The views of a scene show one set of named points, each view turned or mirrored, shifted and resized as a whole, with a little noise and some points left out.

Scene 1
View 1
J796: -10 -32  -4   5  16 -32  -3  26  -4  11   1  23  23 -16 -14  10  -7 -21  33  11   4   1   5 -10  12  -5
J207:   2 -11   1   1  -1 -16  -4  13  -3  -3  12   7  10 -10  -8  12  -4 -17  27   9   0  -4  15 -19  -3  11
J965:  -5 -20   5   1  11 -21 -15   8  -6   4   4  20  20  -4  -2  12 -17 -17  29   2  12  -5  10 -15   4  -4
J102:  -1 -18   5  15  15  -3  -7  11  20  -9  -2   7  25  -3  -2   4 -12 -17  28   7  -2  -9   4 -21  -2   6
J234: -21 -28 -18  -8  -2 -31 -21  15 -24  16  11  26  12 -19 -11  19 -15 -23  25   7  14   3  26 -12   6 -17
J677:  11 -18  11   2   3 -18   7  10   7   8   8  10  19   1   3  -5  -3 -19  32  10  -4  -1   1 -11   8  12
J104: -14 -30  -9  15  10   6 -23  -8  21 -15  -4  17  29   2   4   0 -24 -19  20   6   3 -11   7 -17  -6 -12
J988: -13 -25  -1   4  19 -26 -17  18 -10   7   2  23  21 -13 -10  19 -18 -19  31   1  14  -4  12 -16   5  -9
J301:   7  -5  16   4  14 -17 -11  10  -5 -16  10   8  14  -5 -11  22 -11  -9  27  -5  10 -15  10 -23 -10  14
J499: -12 -39 -11  -9  -3 -38 -16  -3 -24   8  15  35  17  -6 -10  16 -13 -15  20   5  11  -1  11  -3   6 -18
J727:  -1 -12   2  -1   1 -16  -9  12  -6   7   8  10  11  -7   0   9 -10 -20  29   6   7  -4  18 -18   1   4
J322:   2 -16  13  -5   5 -27 -10   1 -14   8  11  19  14   0   0  12 -14 -16  29   0  13  -6   8 -13   5   2
J5:   9 -18  16  -3   4 -27   6  12  -5  19   9  15  17   1   4  -3  -5 -20  35   9   2   1   1 -10  14   9
J840:   6 -15   5   2   3 -14  -2   6   3  -9  10  10  15  -3  -6   8  -5 -16  26   6  -2  -9   6 -15  -4  10
J759: -16 -26  -6  -8  -3 -23 -28  -3 -22  16  10  28  15  -6   2  15 -25 -21  22   1  20  -1  22 -12   4 -19
J826:   5 -20   4   7   2  -8   3   6  13   2   5  11  19   1   4  -5  -6 -20  28  12  -7  -3   3 -13   5   7
J529:  -6 -31  -7   2  -5  -8  -4  -1   9  15   5  18  21   2  11  -9 -12 -25  25  15  -3   4   8  -8  10  -8
View 2
J5:  -3  13   3 -18  17  -1 -26  17   8  15   1  -5 -13   1   8  11 -13 -41  17  -9  10 -20   2  35   4  19
J322: -10  10   4 -15  34  -6 -17  11  10  19 -12 -13  -6 -13  -1  11  -7 -38  18  -4  12 -14   9  33  -7  -2
J207:   0   6  20 -14  19  -5 -15  21   0  28 -11  11  -6 -18  13  10 -15 -26  12   5  18 -12   5  30  -9   5
J759: -20  13   6 -23  50 -13  -9   6  19  16  -6 -15  -7 -22  -9  -8   4 -30  50  17   3  -9  -4  31 -16  -3
J840:   0  -2  17 -16  17  -8 -19  13  -2  18 -11   6  -3 -19  13   9 -13 -28   5  -1  26  -5  11  25  -6   5
J988: -20   9   8  -9  34   8 -11   8  17  15 -20  -4  -9  -3  -1  -3   1 -25  34  17  15  -1   7  37  -4  15
J234: -19  20  16 -24  48  -7  -7  15  22  29  -7   0 -11 -12   0  -4  -4 -19  60  26   8 -14   1  35  -9  10
J104: -10 -22  11 -17  14 -11 -16  -6  -4 -13  -7   1  -4 -32   6 -21   5 -22  21  15  30  21  -5  18 -15   6
J499: -19  17   7 -30  51 -19 -18   1  26  22  -5 -13  -6 -13  -1   0  -1 -21  53  11  20 -12  17  23  -2   7
J677:   4   5   4 -21   4 -10 -31  14  -1   9   8  -2  -9  -6  14  13 -17 -42   7 -17  18 -18   2  28   4  18
J826:   3  -4  11 -22   4 -10 -25  11  -5   5   3   5  -9 -17  15   4 -12 -32  10  -6  23  -7  -1  24  -3  16
J529:  -3   1   5 -33  11 -19 -26   8   3  -3  16  -3 -11 -20  11  -8  -8 -31  35   0  18  -8 -11  22  -6  19
J796: -13  13  10 -18  21   6 -20  14  15  15  -5   4 -13   4   9  -2  -6 -25  40  12  16 -10   4  35   4  30
J301:  -6  -2  16   0  26   3 -11  14   0  25 -32   3   0 -18   5  15  -9 -31  -8   4  24   0  15  31 -12  -9
View 3
J796:  35  16  -1  25 -29 -40 -31  12  21  38 -12  14  27   1  14 -55   6 -30  41  -4  22  17  32  11   3 -23
J727:  32   4  14  14 -11 -26 -17   1 -11  24 -10  14   6  -9  -7 -17   0 -26  -2 -21  20  20  21  14  12 -13
J5:  40   9   0  41 -11 -19 -11  22  -1  29  -5   9  11 -32  -6 -37   0 -29  20 -13   3  11  40   8 -10  -9
J529:  24 -14  20  41 -16 -20 -13  39   4  22 -23 -19  -7  -9   5 -29 -12 -37  33 -39  30  20   2  15   5   6
J840:  42  -1   4  17 -16 -25 -24  21 -12  33  -4   7  -1  -3 -18   0  -9  -3   6 -20   8   5  17  24  10 -23
J988:  25  14 -13  18 -21 -44 -26 -23  10  25  -5  21  20   9  21 -40  11 -45  16 -18  35  24  22   5  15 -12
J322:  40   9 -16  30  -2 -33 -19  -1 -11  24  -5   5  -2 -11   0 -10   8 -29   2 -15  19   2  29 -10  -3 -12
J102:  29 -14  -5  22 -33 -24 -24  22  -1  28  16  15   3  10 -10  -3 -26 -10  24 -33   3  14   2  50  19 -17
J499:  40  15  -6  26  -6 -55 -36   3   7  34 -43 -19   2  13  22 -32  22 -36  22  -9  57   5  20 -33  -1 -15
J104:  12 -27 -10  24 -32 -36 -29  16   3  22   2 -11 -15  39  11   9 -24 -24  33 -52  34  21 -27  36  29  -3
J207:  41   5  20   6 -16 -25 -22  10 -12  31 -13  15   7  -7 -17 -11  -2  -8  -2 -17  13  13  19  19  12 -26
J301:  45   8 -21   6 -17 -34 -30 -11 -20  30  17  29   3   6 -16  17  -6   0 -12 -16   4   0  22  22  12 -33
J965:  33   4 -16  25 -16 -36 -23  -4  -1  26  -2   7   4   5   9 -17   2 -32  15 -22  29  12  18   4   6 -13
View 4
J677: -25  -7   4  18 -14  53 -12   3  -4   6  14   0   3 -13 -24 -18   9  -2 -18  18  31   8  12 -24  -2  12
J988: -35   7 -13  17  -6  29  -8   6  16  -9   2   3  23  -2 -37 -33  39   5   0  47 -57   4   9  -4 -21  11
J826: -15  -6   9  12 -12  54   7  -5   2  15  23   5  -3 -11 -26 -18   0  -1 -12  29  22  13  21 -21  -8   9
J104:   4  12   2  -5  -2  61  49 -26  25  28  23  19   1  -1 -35 -37  -5  -6   4  54 -32  19  51 -13 -31   3
J759: -23   9 -17  22 -34  15   6 -20  32 -32   3  29  25   7 -40 -51  17  -5  33  48 -61  -4  -1 -15  -8  34
J840: -18  -9 -19   8 -10  44   6  17   0   1  17  15   1 -22 -21 -18  -2   5   2  40  12   3  23 -17 -16  -1
J207: -23  -6 -15  14 -18  30   1  18   0  -7  16  11  -6 -22 -20 -11   5  18  11  48   4   1   2 -17 -13  -7
J234: -32  -8   1  36 -31   4  -2  -6  20 -31  13  24  32  -2 -42 -24  31  13  26  57 -70  -7 -16  -7  -5  17
J102: -13   8  -2  -1   3  58  19   4   8  25  18   0 -11 -13 -24 -22   8   8 -16  41   2  18  33 -13 -27  -8
J529:  -8  -4  30  25 -26  50  17 -35  15   8  26  17  12   7 -37 -27   0  -7  -3  31  -1   9  12 -24   2  26
J965: -27   6 -18  12  -9  38  -2   2  17  -9   4  10  14  -5 -31 -37  20  -3   4  38 -27   5  15 -11 -18  17
J727: -25   4 -10  15 -22  28   1   2   8 -13   9   9  -3 -11 -22 -24  12  11  10  42  -5   1  -3 -19 -12   6
J796: -39 -10  13  32  -5  37 -17   7   6   0  14   2  31  -5 -41 -12  41   7 -19  39 -40   6   5  -2  -8  10
J322: -32   2 -32  12 -11  35 -16  11  12 -22  -4  14  17  -8 -28 -41  21  -9   7  33 -19  -1  11 -15 -14  21
J499: -27 -21 -12  35 -21  22  -8  -2  21 -28  17  40  54  -5 -50 -32  15 -12  21  42 -59  -8  13  -9  -1  34
J5: -35  -5   2  26 -16  41 -26   1  -1 -10   4  -3  12  -3 -29 -25  23  -1 -18  18  13   3  -4 -20   2  22
J301: -28  10 -46  -9   3  43  -3  29   6  -1   0   4  -7 -23 -14 -34  11   5   3  42  -2   7  28 -12 -33  -8

Which points are out of place in each view (at most two, in the order of its rows)? Write - if all are in place.
view 1 | J5
view 2 | J677, J796
view 3 | J988
view 4 | J322, J301
